Points on a hilly landscape, in no order, each with its height.
From any point a ball rolls to the lowest of the 5 points nearest to it. It stops when none of these is lower. Distance is the straight distance between rows; heights are no part of it.
(377) h=327: 153; 116; 135; 174; 221; 81; 126; 123; 92; 163
(211) h=396: 97; 143; 136; 103; 104; 217; 110; 114; 187; 107
(518) h=603: 67; 144; 113; 107; 99; 140; 143; 113; 148; 118
(372) h=809: 69; 171; 134; 158; 129; 140; 144; 124; 155; 117
(623) h=379: 60; 147; 121; 99; 95; 183; 132; 112; 170; 107
(496) h=303: 123; 123; 127; 147; 171; 72; 132; 131; 82; 143
(67) h=243: 93; 178; 146; 181; 131; 166; 120; 136; 183; 103
(2) h=238: 182; 77; 133; 88; 99; 89; 113; 156; 66; 136
(304) h=196: 130; 150; 148; 129; 112; 217; 109; 121; 200; 104
(296) h=311: 63; 198; 151; 185; 134; 158; 107; 148; 178; 86
(683) h=644: 86; 142; 112; 126; 118; 114; 141; 119; 126; 125
(542) h=233: 183; 90; 120; 106; 117; 96; 130; 135; 93; 148
(513) h=213: 114; 166; 155; 127; 109; 233; 59; 138; 207; 64
(633) h=99: 99; 171; 148; 149; 113; 194; 100; 135; 200; 91
(208) h=423: 120; 151; 136; 180; 179; 120; 142; 126; 135; 143
(333) h=141: 143; 106; 113; 82; 97; 128; 135; 121; 117; 133
(361) h=162: 130; 106; 116; 99; 103; 92; 136; 134; 90; 130
(257) h=148: 124; 93; 107; 62; 90; 128; 129; 121; 99; 127
(365) h=380: 115; 142; 127; 169; 173; 98; 140; 123; 113; 144
(19) h=378: 144; 138; 133; 184; 204; 106; 136; 126; 120; 158
(40) h=230: 179; 90; 127; 121; 133; 77; 127; 141; 78; 139
(101) h=801: 106; 156; 131; 145; 124; 137; 142; 123; 156; 127
(651) h=197: 161; 104; 120; 114; 121; 104; 134; 128; 109; 141
(646) h=482: 102; 148; 125; 166; 156; 111; 144; 126; 132; 132
(497) h=590: 89; 160; 137; 143; 112; 170; 127; 125; 177; 111
(291) h=270: 146; 106; 132; 152; 194; 68; 125; 134; 72; 149
(395) h=328: 178; 115; 126; 155; 164; 98; 141; 127; 110; 152
(537) h=453: 185; 118; 126; 141; 137; 126; 143; 120; 141; 151
(368) h=169: 162; 85; 111; 68; 94; 109; 120; 139; 79; 131
(579) h=446: 121; 126; 117; 121; 109; 122; 143; 121; 131; 133
(584) h=326: 216; 87; 127; 110; 125; 101; 128; 129; 106; 156
(463) h=234: 147; 90; 139; 142; 178; 55; 116; 146; 46; 140
(573) h=183: 125; 100; 122; 113; 125; 64; 133; 148; 61; 123
(262) h=232: 112; 146; 125; 128; 114; 161; 137; 117; 166; 129
(201) h=257: 175; 105; 121; 135; 142; 86; 136; 127; 100; 148
(437) h=434: 73; 138; 121; 73; 103; 217; 123; 102; 166; 100
(619) h=621: 107; 144; 119; 123; 113; 130; 147; 117; 138; 127
(671) h=353: 94; 127; 119; 136; 153; 75; 137; 127; 83; 123
(734) h=209: 119; 89; 140; 130; 164; 54; 116; 154; 41; 123
(666) h=173: 144; 92; 124; 104; 110; 82; 127; 142; 77; 131
(75) h=304: 199; 83; 128; 100; 111; 86; 123; 142; 77; 141
(575) h=329: 102; 130; 112; 120; 125; 90; 140; 124; 106; 122
(559) h=218: 75; 177; 143; 148; 109; 184; 112; 136; 195; 92
(167) h=217: 96; 122; 105; 72; 89; 159; 131; 109; 136; 122
(705) h=333: 139; 154; 142; 151; 121; 174; 120; 126; 187; 126
(703) h=344: 183; 104; 129; 153; 169; 82; 137; 137; 86; 154
(430) h=314: 107; 176; 150; 192; 158; 147; 122; 137; 170; 121
(492) h=555: 146; 131; 123; 142; 128; 132; 144; 122; 144; 143
(558) h=143: 114; 169; 151; 158; 119; 189; 103; 135; 195; 101
(307) h=227: 128; 119; 122; 92; 101; 170; 133; 106; 156; 132
(455) h=224: 90; 127; 114; 70; 98; 200; 128; 101; 154; 118
(653) h=160: 167; 93; 114; 85; 104; 123; 132; 122; 106; 145
(538) h=194: 88; 195; 154; 171; 120; 183; 83; 153; 195; 83
(38) h=276: 171; 105; 121; 104; 117; 134; 138; 114; 135; 147
(447) h=47: 115; 113; 106; 72; 92; 149; 135; 114; 134; 132
(728) h=235: 70; 152; 129; 104; 94; 206; 114; 114; 186; 94
(641) h=325: 151; 121; 126; 161; 175; 81; 139; 128; 99; 155
(732) h=700: 86; 165; 129; 159; 135; 121; 142; 117; 147; 127
(657) h=202: 153; 86; 135; 103; 106; 66; 118; 163; 54; 126
(69) h=424: 203; 102; 124; 116; 127; 118; 135; 122; 122; 158
(601) h=340: 137; 127; 117; 142; 134; 93; 142; 126; 106; 135
(562) h=595: 109; 138; 131; 109; 106; 193; 126; 119; 178; 118
(536) h=216: 159; 85; 134; 124; 135; 62; 123; 155; 49; 130
(489) h=504: 164; 137; 132; 170; 150; 131; 142; 120; 144; 154

For each start below, name the point where the ball stops.
(601) -> (447)
(496) -> (447)
(455) -> (447)
(361) -> (447)
(211) -> (633)

Two balls start at each pair of points below. Name the first point that both come to, or write never.
(372) / (623) -> never
(38) / (703) -> (333)
(430) / (705) -> (558)
(75) / (734) -> (361)
(69) / (395) -> (651)
(573) / (201) -> (333)
